A landscape with many valleys, sampled at points; each row gives a point and its height.
A ball rolls from a point to whichever of its 3 nearest points has the largest drop for the distance, and stops where none of them is lower. Distance is the straight distance between rows; heights are no part of it.
bazo height 4.80: [-34, 4, 11, 16, 15, -21, 44, 4, 2, 1, 39, 15, -6, 1, -33, 26, 16, -8, -24, -26, 5, -47, 2, 5, -5, -27, 8, -17]
Raku height 5.71: [-17, -3, 0, 44, 19, -37, 42, 17, 16, 17, 47, 4, -5, 6, -38, 2, 12, -12, -1, -14, -10, -57, -14, 1, -22, -22, 8, -12]
Malom height 2.40: [6, -7, -20, -6, -11, 1, 13, 10, -46, -14, -24, 3, -20, 19, 46, -30, 6, -6, -10, -9, -3, 37, -12, -11, -24, -10, 22, -21]
Sapa height 3.07: [-7, 11, 2, -27, -2, 29, -8, -6, -14, 38, 32, -29, -31, -40, -45, -2, 15, 7, -51, 8, 75, 0, -8, 12, 48, 30, 1, -4]
bofut height 3.39: [-20, 0, 0, 1, -1, -26, 3, 13, 29, 11, 22, 14, 32, -13, -48, 16, 10, 1, -5, -14, 1, -30, 2, 12, -13, 5, -4, -2]
Defa height 2.91: [10, -35, -21, 9, -32, -1, -9, 0, -78, -27, -32, 11, 11, 21, 59, 4, -4, 3, -28, 22, 10, 45, -6, 13, 9, -8, 2, -51]
Dal height 1.69: [-7, 6, 12, -23, -5, 4, -2, 12, 12, 18, 26, 14, -9, -33, -41, 3, 24, 18, -21, 6, 41, -10, 19, 17, 20, 6, 8, -6]
Gugos height 1.52: [-7, 18, -1, -10, -8, 5, 33, -4, -26, -30, -2, 10, 0, 2, 24, 9, 17, 13, -4, -12, 1, 9, 20, 9, -7, -27, 3, -12]
fad height 1.87: [-8, 22, 8, 2, 17, -32, 15, -36, -14, -61, -9, 17, 5, 2, 36, 20, -17, -18, 11, -33, -36, -24, -28, 3, -9, 7, -39, 25]
til height 2.65: [-12, -8, -22, -10, 0, -17, 28, 12, -28, -22, -6, 15, -25, 19, 33, -20, -3, -1, 2, -33, -30, 17, -18, -2, -30, 0, 7, -7]
notu height 2.26: [-3, -1, -9, -15, -20, -35, -10, -23, 45, 4, -14, 13, 12, -13, 3, -21, -60, 12, 33, -27, -25, -3, -42, 23, -41, 37, -44, 39]
siban height 1.54: [16, -2, -6, 22, -8, 31, -4, -18, -36, 22, 3, -18, -14, 36, 17, -4, 22, 36, -8, 45, 13, 35, 10, -12, 1, -36, 12, -27]
Ton height 1.28: [-2, 28, 4, -16, -18, -13, 10, 2, -4, -33, -2, 6, 19, -10, 15, -1, -17, -1, 9, -22, -4, -7, 17, 32, -15, 1, -14, 20]
Vofe height 4.64: [18, -9, -3, 16, 18, 5, -2, 39, 61, 43, 19, -17, 46, 3, -64, -1, 18, -15, -5, 7, 5, -24, 2, -23, 22, 5, -9, -9]
pav height 4.77: [-9, 11, 9, 6, 10, -6, 49, 10, -3, 13, 48, 2, -14, -8, -23, 20, 21, 7, -23, 2, 46, -32, 22, -16, 25, -31, 28, -7]
kom height 1.67: [-39, 1, 1, -18, 26, -18, 32, -24, -34, -58, -9, 27, -5, -12, 46, 19, -4, -4, -4, -28, -34, -11, -16, 19, -4, -7, -24, 4]
fus height 2.71: [-7, 19, -11, 42, 29, 21, 2, 36, 52, 31, 8, -26, -15, 29, -13, -4, -5, -20, 25, 14, 7, -21, -6, -55, 4, -20, 9, -9]
maku height 2.25: [-28, -16, -2, -7, -2, 18, 30, -26, -54, -49, -25, 10, 7, -11, 48, 13, 9, 10, -17, -3, 2, 11, 4, 24, 28, -31, -1, -37]
sigut height 4.18: [-15, -12, 0, 12, 12, -30, 16, 21, 21, 36, 35, 16, 16, -22, -56, 20, 25, -16, -27, -14, 8, -34, 0, 3, 1, -8, 9, -17]
sisud height 0.88: [9, 24, 5, -10, 3, -38, -6, -27, 16, -42, -12, 34, 22, 3, 0, 8, -47, -13, 19, -20, -34, -18, -22, 24, -29, 22, -40, 38]
Pez height 0.94: [-7, -18, -7, 24, 49, 22, -10, 1, 13, 22, -14, -13, -52, 39, 23, -24, 6, -15, 18, 11, -13, 18, -16, -61, -18, -5, 30, -7]
tol height 3.44: [12, 20, -3, -9, -18, -16, -5, 10, 43, -3, -25, 11, 40, -2, -4, -23, -49, -5, 28, -20, -23, -13, -14, 25, -30, 29, -38, 31]
vup height 1.63: [12, 1, -2, 10, -11, 22, 20, 7, -41, -9, 1, -10, -22, 20, 19, -5, 18, 29, -14, 9, 6, 28, 22, -9, -11, -35, 11, -34]
Lanal height 4.60: [-37, 0, 15, -4, 21, -24, 3, 2, 5, 12, 23, 23, -11, -34, -52, 42, 34, -15, -46, -15, 14, -37, 0, 10, 18, -7, 3, -16]
Fuso height 1.90: [36, -4, 11, 12, 21, 46, -14, -50, -54, 50, 25, -22, -20, 4, -13, 5, 13, 42, -13, 36, 45, 0, 14, -2, 41, -38, 24, -2]
mir height 3.03: [11, -49, -8, 7, 6, -8, -38, 8, -24, 22, -34, -16, -25, 39, 43, -29, 13, -6, -14, 31, -7, 43, -2, -41, -26, -5, 40, -21]
luk height 2.38: [9, -32, -17, 12, 21, 9, -2, 10, -13, 15, -10, -23, -41, 39, 28, -27, 15, 17, -14, 21, -8, 31, -8, -42, -10, -15, 30, -21]
diz height 4.57: [21, 4, -20, -27, -12, -9, -30, 14, 38, 15, -36, -11, -11, -6, 25, -49, -45, -17, 63, -7, -27, 19, -10, -13, -26, 43, -23, 13]
Mana height 1.64: [-13, -4, -12, -5, 4, -25, 10, -5, -37, -40, -4, 21, -10, 3, 57, -14, -30, -15, 8, -41, -27, 8, -34, 2, -17, 23, -13, 19]
Saro height 3.30: [-25, -13, 0, -6, -7, -10, -30, -6, 20, 16, 14, 12, -17, -67, -43, 26, 28, -27, -97, 11, 13, 17, -28, 27, 36, 41, -44, 1]
likor height 1.58: [4, 16, 9, 59, 42, 55, -20, -13, 6, 37, 11, -28, -22, 24, -1, 6, 22, 17, -6, 47, 9, 15, 28, -49, 41, -39, -2, 23]
Gup height 2.62: [5, 16, 3, -14, -14, 19, 0, 33, 45, 25, -10, -16, 20, 14, -28, -18, -2, 5, 28, 6, -12, -21, 13, -9, -11, 4, -1, -5]
bipop height 1.79: [8, 13, 13, -29, -23, 8, 4, 17, 17, 21, 13, -3, 13, -22, -40, 5, 15, 14, -8, 20, 35, 5, 30, 12, 19, 16, 5, 2]
nibur height 3.92: [6, -13, -13, -28, -3, -15, -4, 11, 31, 14, -17, -7, -27, 3, 27, -33, -20, 2, 51, -29, -19, 5, -40, -6, -38, 33, 7, 15]
veg height 4.32: [-1, 12, 4, 25, 22, -20, 31, 25, 25, 23, 37, -11, 11, 12, -29, 9, 21, -5, -2, -2, 22, -38, 3, -18, 0, -25, 10, -7]
sorep height 5.39: [-11, -7, -9, 23, 16, 3, 7, 29, 60, 22, 11, -18, -14, 30, -19, -19, -3, -13, 29, -11, -7, -27, -31, -35, -31, -2, 2, -1]
nedit height 2.80: [8, 22, 4, 28, 14, 47, -35, 23, 58, 32, -3, -23, 14, 28, -47, 0, 0, -17, 15, 33, 3, -11, 11, -60, 35, 6, -7, 1]
vur height 1.32: [21, -12, -3, 25, 23, 35, 39, -22, -47, 35, 37, -12, -23, 16, 6, 12, 6, 39, -28, 27, 38, -2, 4, -13, 41, -58, 35, -26]
Ganip height 1.99: [-3, -2, -8, 23, 26, -49, 13, -59, -10, -54, -7, 30, -17, 15, 42, 12, -29, -10, 14, -35, -43, -24, -59, -4, -14, 30, -38, 31]
Lafif height 2.68: [18, 18, 4, 8, 9, 25, -1, 14, 31, 19, 0, -18, 3, 19, -27, -7, 22, 16, 17, 31, 3, 9, 21, -34, 11, -11, 8, -3]
Terat height 1.21: [11, -22, -7, 10, -5, -23, -2, 20, 56, 37, 11, 14, 61, -12, -60, -5, -2, 5, -9, -27, -32, -16, 1, 31, -10, 29, -17, 12]
solu height 2.95: [-3, -21, -6, 3, -33, 27, 16, -22, -73, -16, -17, 12, 2, -3, 46, -3, 2, 21, -16, 24, 29, 33, -9, 25, 19, -26, 7, -61]
donin height 4.39: [20, -2, -32, -26, -7, -23, -16, 10, 10, -1, -32, 0, -13, -4, 40, -38, -37, -20, 45, -18, -19, 30, -16, -8, -33, 37, 5, 19]
lak height 3.60: [-1, 14, 0, 25, 14, -1, 15, 24, 41, 23, 27, -23, -2, 28, -30, -7, 12, -3, 12, 4, 3, -28, 2, -34, -12, -22, 16, -3]
zoso height 4.26: [9, -13, 1, 8, -1, 9, -8, 31, 72, 29, 5, -20, 44, 11, -54, -20, -11, -4, 19, -2, -26, -18, -17, -9, -16, 28, -13, 2]
rem height 3.65: [-13, -11, -25, -6, 2, -18, 32, 25, -3, 7, -8, 0, -48, 8, 20, -33, -8, -2, 28, -31, -20, 13, -42, -22, -39, 8, 9, 2]
mefib height 1.61: [24, 37, 2, -21, -32, 0, -18, 19, 0, -16, -29, -9, 22, -3, 17, -7, -26, 0, 23, 8, -7, 18, 40, 18, -15, 5, -19, 12]
pakol height 3.04: [-29, -3, 3, -29, -9, -5, -38, -9, -1, 13, 17, 7, -2, -64, -42, 18, 9, -16, -67, 5, 28, -7, -7, 24, 43, 37, -22, 0]
Mas height 1.44: [-9, -4, -17, -15, 3, -12, 16, 0, -55, -63, -16, 8, 16, 4, 76, -1, -19, -13, -9, -29, -19, 19, -25, 5, 2, 3, -5, -7]
dun height 2.06: [-13, -11, -5, -10, -8, -52, 0, -28, 13, -11, -3, 29, -11, -6, 29, -7, -47, 12, 35, -49, -15, 8, -70, 8, -41, 42, -34, 41]
nuzil height 2.96: [25, -29, 6, -12, 4, -7, -62, 6, -4, 24, -53, -1, -25, 5, 26, -37, -4, -37, 41, 11, -27, 56, 13, -41, -18, 26, 30, -2]
vufil height 1.62: [10, 20, -8, -16, -30, 10, -9, 27, 40, -3, -18, -14, 16, 2, -9, -15, -12, 5, 36, 3, -29, 0, 2, 2, -23, 17, -13, 10]
Lan height 1.40: [18, 6, 1, 6, -34, 12, -1, -4, -41, -29, -27, -5, 3, 4, 37, -2, 14, 5, 0, 27, 13, 33, 23, 13, -5, -17, 4, -21]
zovit height 1.84: [29, 7, 13, 4, 6, 35, -8, -18, -14, 46, 15, -22, -17, 0, -32, 2, 19, 26, -6, 27, 45, 12, 32, -6, 62, -9, 18, 6]
zun height 1.49: [-19, 15, 8, -14, 1, -26, 13, 0, 8, -29, 10, 28, 25, -7, -5, 19, -11, 3, 13, -23, -17, -30, 1, 19, -26, 9, -18, 34]
Gura height 5.17: [-15, -6, -3, 13, -8, -19, 2, 12, 39, 12, 21, 13, 33, 5, -41, 6, -1, 7, -4, -34, -29, -34, -7, 21, -24, 10, -14, 18]
repub height 1.89: [41, 14, 23, 4, -5, 43, -9, -10, 0, 20, 7, -17, -7, 2, -17, -5, 27, 30, 4, 45, 33, 23, 41, -11, 28, -14, 10, 7]
Mag height 3.83: [-5, 7, -17, 49, 35, -2, 29, 35, 37, 20, 28, -31, -20, 39, -11, -3, 14, -11, 10, 6, 8, -33, -13, -51, -3, -29, 10, -10]
musud height 2.75: [16, -48, -34, -8, -23, -35, -19, 17, -56, -33, -40, 0, -16, 16, 63, -19, -19, -16, -20, -13, -15, 37, -21, -7, -14, 11, 28, -18]
zoda height 1.39: [-11, 9, 30, -35, -30, 14, -14, -9, -16, -7, 16, -11, -2, -50, -14, 11, 5, 8, -24, 9, 48, -1, 15, 30, 41, 23, 0, 6]
neku height 4.76: [-41, -12, 28, -16, 1, 7, 10, -14, -16, -7, 33, 6, -20, -38, -23, 30, 24, 2, -41, -13, 34, -19, 5, 10, 35, -9, 11, -12]
Zut height 3.37: [-2, 0, -11, 15, 11, 9, 30, 13, 5, 6, 14, -8, -32, 29, 3, -15, 9, 16, 8, 7, 5, -2, 5, -28, -17, -33, 17, -15]
tumu height 2.08: [-2, 10, -12, 61, 48, 36, -8, 8, 21, 25, 14, -21, -26, 39, 4, 8, 6, -2, 10, 26, 3, -6, 6, -73, 11, -37, 5, 4]
Menan height 2.36: [33, 8, 15, -25, 7, 42, -12, -11, -29, 54, 29, -33, -37, -23, -39, -12, 10, 19, -31, 21, 60, 2, 7, 7, 56, 15, 17, 5]
Pasa height 1.08: [20, 10, 14, -27, 12, -29, -24, -42, 24, -51, -11, 24, 41, -32, -12, 32, -28, -31, -8, 7, -27, -44, 11, 33, 12, 33, -25, 35]
Zaf height 6.11: [-18, -15, 0, 23, -9, -34, 8, -5, 37, 4, 21, 19, -4, 15, -24, 8, -9, 11, 11, -42, -37, -24, -52, 17, -44, 18, -17, 22]
rupo height 1.48: [-14, 10, -12, -1, -4, -27, 5, -12, 24, -24, -2, 25, 14, 8, 4, -6, -43, 2, 25, -42, -30, -14, -28, 20, -32, 29, -34, 38]
pof height 1.97: [-12, 6, 9, 6, 5, 17, 43, 2, -22, 0, 20, -8, -20, 11, 9, 3, 15, 24, -16, 13, 16, -4, 15, -8, 1, -44, 24, -26]
Mase height 2.11: [21, -6, 3, 4, 9, 14, -45, 10, -8, 20, -37, -14, -21, 26, 35, -31, 5, -9, 36, 30, -15, 42, 9, -38, -29, 4, 9, -4]
zutap height 1.51: [16, 9, 4, -3, -32, 33, 7, -11, -30, 13, -3, -13, -18, 4, 3, -5, 19, 28, 8, 33, 23, 24, 28, 4, 4, -21, 19, -24]
tifa height 1.35: [0, 23, 13, -35, -11, -2, -7, -2, 10, -35, -9, 14, 27, -38, -7, 27, -13, -9, -4, 1, 9, -16, 28, 37, 18, 16, -23, 15]
Finof height 4.66: [3, -13, 4, 26, 17, -20, -1, 31, 54, 36, 25, 5, 49, -3, -63, 4, 16, -8, -23, -20, -9, -27, -6, 8, -8, 8, 5, -14]
lukur height 1.85: [13, -17, -10, 10, -15, 39, 22, -16, -53, 9, 7, -5, -17, 13, 10, -5, 18, 32, -21, 30, 38, 22, 3, 4, 22, -42, 22, -54]
botot height 1.45: [4, 20, -8, -11, -25, 7, 13, 15, -17, -18, -12, 3, 0, 12, 22, -5, 5, 0, 10, 2, -1, 26, 14, -2, -10, -13, 10, -16]
fup height 2.53: [-24, -5, 0, -15, 5, -25, -11, -16, 20, 0, 8, 31, 31, -37, -39, 34, 15, -11, -32, -16, -8, -30, 5, 33, 10, 25, -9, 15]
potu height 1.93: [-30, 12, -13, 6, 2, -25, 25, -7, 6, -25, 2, 18, -3, 12, 9, -2, -21, 4, 22, -42, -32, -13, -38, 18, -31, 18, -25, 25]
lifa height 1.57: [-4, 9, 24, -20, -18, 18, 10, -17, -28, -22, 6, 1, 5, -29, 15, 10, 6, 8, -5, 7, 30, 11, 24, 26, 27, -18, 9, -12]
sazo height 2.83: [-4, -8, 0, -13, 18, -19, -14, 25, 35, 43, 25, 23, 3, -40, -69, 12, 24, -14, -61, 6, 34, 3, -5, 15, 26, 23, -9, -12]
Namut height 2.52: [8, 19, 10, 40, 26, 42, -10, 19, 43, 28, 2, -18, -2, 37, -29, 8, 10, 1, 5, 24, 13, -11, 22, -58, 41, -16, -2, 11]
miro height 1.81: [21, -7, 8, 23, 14, 36, 21, -22, -44, 34, 24, -16, -23, 6, -6, 14, 15, 44, -26, 36, 47, 1, 12, 2, 42, -47, 34, -8]
razub height 6.74: [-24, -21, 5, 34, 3, -28, 28, 17, 49, 16, 25, 2, -14, 35, -23, -9, 0, 10, 25, -33, -15, -36, -51, -11, -45, 1, -4, -4]
lesu height 2.05: [-6, 25, 24, 40, 31, 65, -43, -2, 38, 23, -9, -11, -17, 32, -22, 1, -19, -6, 9, 24, -20, 35, 30, -63, 15, -3, -14, 26]
losuf height 2.78: [-62, -19, 13, -12, 18, -11, 24, -30, -19, -34, 15, 16, -4, -21, 3, 44, 12, -5, -11, -17, -20, -45, 11, 7, 23, -7, -3, -4]
giz height 2.23: [3, 14, 5, -14, -3, -6, 9, 32, 40, 16, 15, 9, 24, -15, -49, 9, 14, 1, -7, 10, 26, -17, 22, 4, -1, 4, 1, -4]
bam height 2.89: [-11, 3, 3, -17, -1, -26, -17, 1, 28, -2, 5, 31, 44, -51, -39, 19, -25, -6, -37, -1, -8, -21, 23, 41, 7, 28, -20, 24]
debu height 1.33: [-5, 25, 0, -18, 2, -17, 12, -5, -30, -55, -16, 14, 14, 2, 50, 10, -17, -11, 7, -19, -8, 10, 4, 23, -15, -1, -27, 16]
tar height 2.73: [-44, 5, 4, 8, -1, -26, 41, -5, 0, -30, 19, 18, 1, 14, -17, 14, -3, -3, 4, -28, -23, -36, -24, 21, -21, -8, -7, -3]
tidev height 1.65: [-5, 4, 14, -19, -20, 38, 8, -31, -39, -2, 6, -8, -16, -21, 8, 11, 5, 17, -17, 18, 45, 5, 11, 25, 37, -28, 27, -23]
dabil height 2.90: [17, -72, -20, -9, 1, -41, -43, 15, -46, 15, -49, 8, -18, 19, 40, -33, -8, -21, 28, 9, -13, 40, -7, -37, -9, 28, 52, 2]
Kivo height 1.94: [41, -4, 10, 3, 13, 47, -26, -46, -40, 61, 17, -30, -26, -9, -28, -11, 9, 29, -14, 31, 43, 6, 23, 9, 48, -5, 21, 16]
firi height 1.47: [39, -4, -12, 10, -36, 18, -18, -28, -68, -18, -32, -3, 20, -7, 38, 8, -3, -6, 3, 25, 28, 54, 36, 33, 2, -18, -16, -23]
Filun height 3.45: [-36, 6, -1, 0, 2, -10, 43, 11, -7, -24, 26, 7, -5, 7, -10, 15, 16, -6, 6, -21, -6, -27, -3, 15, -15, -27, 4, 1]
Rifun height 1.91: [-6, 12, 17, -15, 28, -33, -15, -45, 6, -49, -11, 14, 29, -27, 16, 49, -3, -26, 0, 3, -30, -45, 1, 22, 23, 20, -21, 33]
zuzat height 2.04: [-10, 2, 11, -1, 9, -36, -13, -29, 17, -24, -4, 33, 40, -24, -23, 39, -13, -14, -17, -9, -30, -44, 9, 32, 16, 35, -3, 32]
Vapug height 1.42: [22, 12, 12, 12, 8, 49, -45, 6, 32, 17, -27, -16, -23, 40, -3, -17, 2, 4, 24, 35, -25, 28, 25, -42, -11, 0, -4, -4]
mal height 1.77: [41, 9, 12, -23, -49, 32, -11, -21, -41, 2, -7, -8, 2, -24, 9, 0, -5, 10, 4, 38, 35, 34, 33, 36, 29, -6, 10, -11]
fafug height 1.70: [25, -2, 16, 2, -33, 44, -11, -44, -62, 7, -3, -7, 0, -11, -3, -3, 10, 16, -9, 30, 34, 27, 12, 27, 23, -27, 14, -27]
bim height 1.66: [20, 14, 10, -17, -32, 27, -10, -20, -25, -33, -8, -8, 17, -41, 31, 14, -21, -11, 5, 7, 41, 10, 39, 46, 28, -9, -16, 4]
Luzun height 2.72: [6, -28, -26, 10, -23, -8, -19, 5, -75, -3, -29, 5, -4, 43, 49, -13, 5, 13, -23, 22, -1, 45, -9, -3, -10, -12, 21, -36]
Zodan height 1.71: [18, -4, -6, 14, 15, 13, -5, 7, -30, 11, -11, -20, -28, 36, 27, -18, 18, 20, -9, 26, -7, 31, 5, -35, -18, -26, 21, -18]
garud height 1.74: [-37, 10, 15, -15, -1, -12, 10, -13, -1, -31, 11, 19, 17, -22, -12, 30, 12, -10, 0, -20, -1, -31, 14, 26, 6, 2, -3, 15]
Nuzub height 1.68: [-22, 9, 20, -27, 1, -12, 19, -30, -18, -52, 1, 8, 14, -27, 33, 34, 6, -2, 6, -10, 2, -14, 24, 31, 23, -12, -10, 10]
gozot height 1.19: [-1, -2, -17, -7, -24, 7, 19, -2, -54, -52, -23, 4, 4, 0, 69, 2, 2, 5, -5, -16, -7, 33, 2, 21, 2, -5, -5, -22]
laraz height 2.57: [0, 23, -14, -23, -19, 1, -1, 22, 11, -14, -25, 1, -2, 11, 22, -20, -22, -1, 38, -8, -12, 8, -6, -3, -32, 15, -3, 17]
nofan height 2.14: [20, -12, -14, -7, -23, 0, -24, 17, -32, 7, -32, -16, -10, 13, 43, -23, 6, -7, 14, 5, -16, 54, 6, -14, -25, 2, 22, -6]
Mabi height 3.72: [2, 4, 7, 8, 2, 6, 1, 33, 60, 22, 5, -10, 26, 21, -58, -21, -1, -10, 20, -12, -14, -28, -14, -23, -23, 11, -4, 1]
zar height 1.13: [11, 36, 15, -17, 1, -25, -3, -11, 10, -48, -11, 16, 29, -17, 6, 18, -35, -22, 17, -13, -16, -20, 13, 32, -9, 10, -35, 29]
Gatob height 5.02: [1, -13, -2, 56, 18, -7, 2, 31, 64, 37, 27, -22, 43, 13, -54, -12, 7, -20, 1, -28, -6, -36, -30, -29, -6, 5, 4, -7]
tid height 2.24: [-33, -6, 4, -2, 22, -28, 18, -45, -8, -41, -5, 22, 5, -18, 15, 53, 7, -6, -7, -12, -26, -43, 2, 21, 8, -1, -17, 21]
dito height 4.16: [13, -11, -1, 7, 6, -19, 5, 33, 54, 46, 22, 13, 50, -25, -71, -10, 11, -9, -32, -10, -10, -23, 4, 18, 9, 14, -7, -17]
Mepu height 5.26: [-11, -7, -6, 4, -8, -11, 1, 11, 52, 26, -5, -9, 9, 19, -30, -24, -20, 4, 38, -17, -21, -18, -34, 0, -39, 30, -14, 15]
daf height 2.41: [6, 0, -13, 17, 18, 30, -11, 11, 9, 13, -8, -24, -33, 40, 24, -18, 14, 2, 6, 23, -14, 19, -3, -55, -15, -21, 12, -7]
gaf height 2.85: [-29, -8, 6, -29, 17, -19, -44, -11, 24, -22, 8, 17, 19, -62, -19, 47, -1, -18, -52, 12, -11, -26, 6, 28, 34, 36, -23, 25]
Gupa height 1.60: [-13, 6, 27, -27, -8, 12, -7, -24, -18, -51, -11, -5, 17, -50, 38, 24, -7, -8, 0, 7, 28, -3, 32, 43, 38, -13, -18, 1]
liri height 3.15: [-14, 1, -16, -15, -6, -16, 5, 19, 2, -4, -16, 0, -21, -2, 31, -32, -8, -3, 35, -34, -26, 14, -32, -6, -43, 9, 3, 16]
Puguk height 1.50: [12, 22, 12, -10, -27, 22, 8, 12, -2, -2, -10, -8, 0, 17, 4, -4, 24, 12, 4, 16, 1, 15, 22, 0, -14, -19, 11, -11]
fozuf height 1.75: [25, 14, 18, -21, -11, 42, -7, -22, -25, 26, 17, -17, -29, -19, -23, 3, 13, 20, -18, 17, 51, 17, 27, 15, 48, -4, 21, 1]
buf height 3.16: [4, -14, -2, -10, 8, 12, -15, 13, 15, 12, -21, -12, -26, 27, 31, -28, 16, -7, 22, 8, -23, 32, -3, -40, -32, 5, 22, -7]
tup height 1.76: [-17, -12, -17, -4, 3, -36, 19, -10, -21, -30, -1, 32, -23, 1, 31, -6, -34, 6, 17, -45, -23, 20, -58, 6, -35, 32, -19, 30]
nodu height 4.70: [15, -27, 2, 47, 16, -2, -5, 35, 60, 37, 19, -11, 60, -1, -68, -15, 8, -12, -4, -21, -25, -32, -24, -8, -9, 17, -1, -4]
lasug height 1.00: [32, 13, -10, -19, -23, 1, -30, 18, 13, 1, -41, -14, -10, 4, 41, -31, -15, -11, 41, 18, -29, 49, 17, -9, -20, 11, 1, -2]
vubi height 2.49: [24, -48, -20, -5, -23, -37, -47, 13, -59, 4, -28, 0, -13, 27, 49, -21, -10, -15, 1, 11, -5, 46, -9, -23, -11, 11, 46, 1]
kor height 1.37: [6, 15, -4, -26, 2, -4, 6, -25, -35, -59, -22, -6, 20, -25, 70, 15, -6, -27, 6, -8, 9, 13, 21, 26, 17, -20, -24, -2]

Two balls start at each pair of points below. Name the first point that both come to, or write never.
sigut, bazo => never
losuf, kom => zar
tid, kor => zar

For each start below, name the point where the ball stops.
solu => Lan
Lanal => zoda
fad => sisud
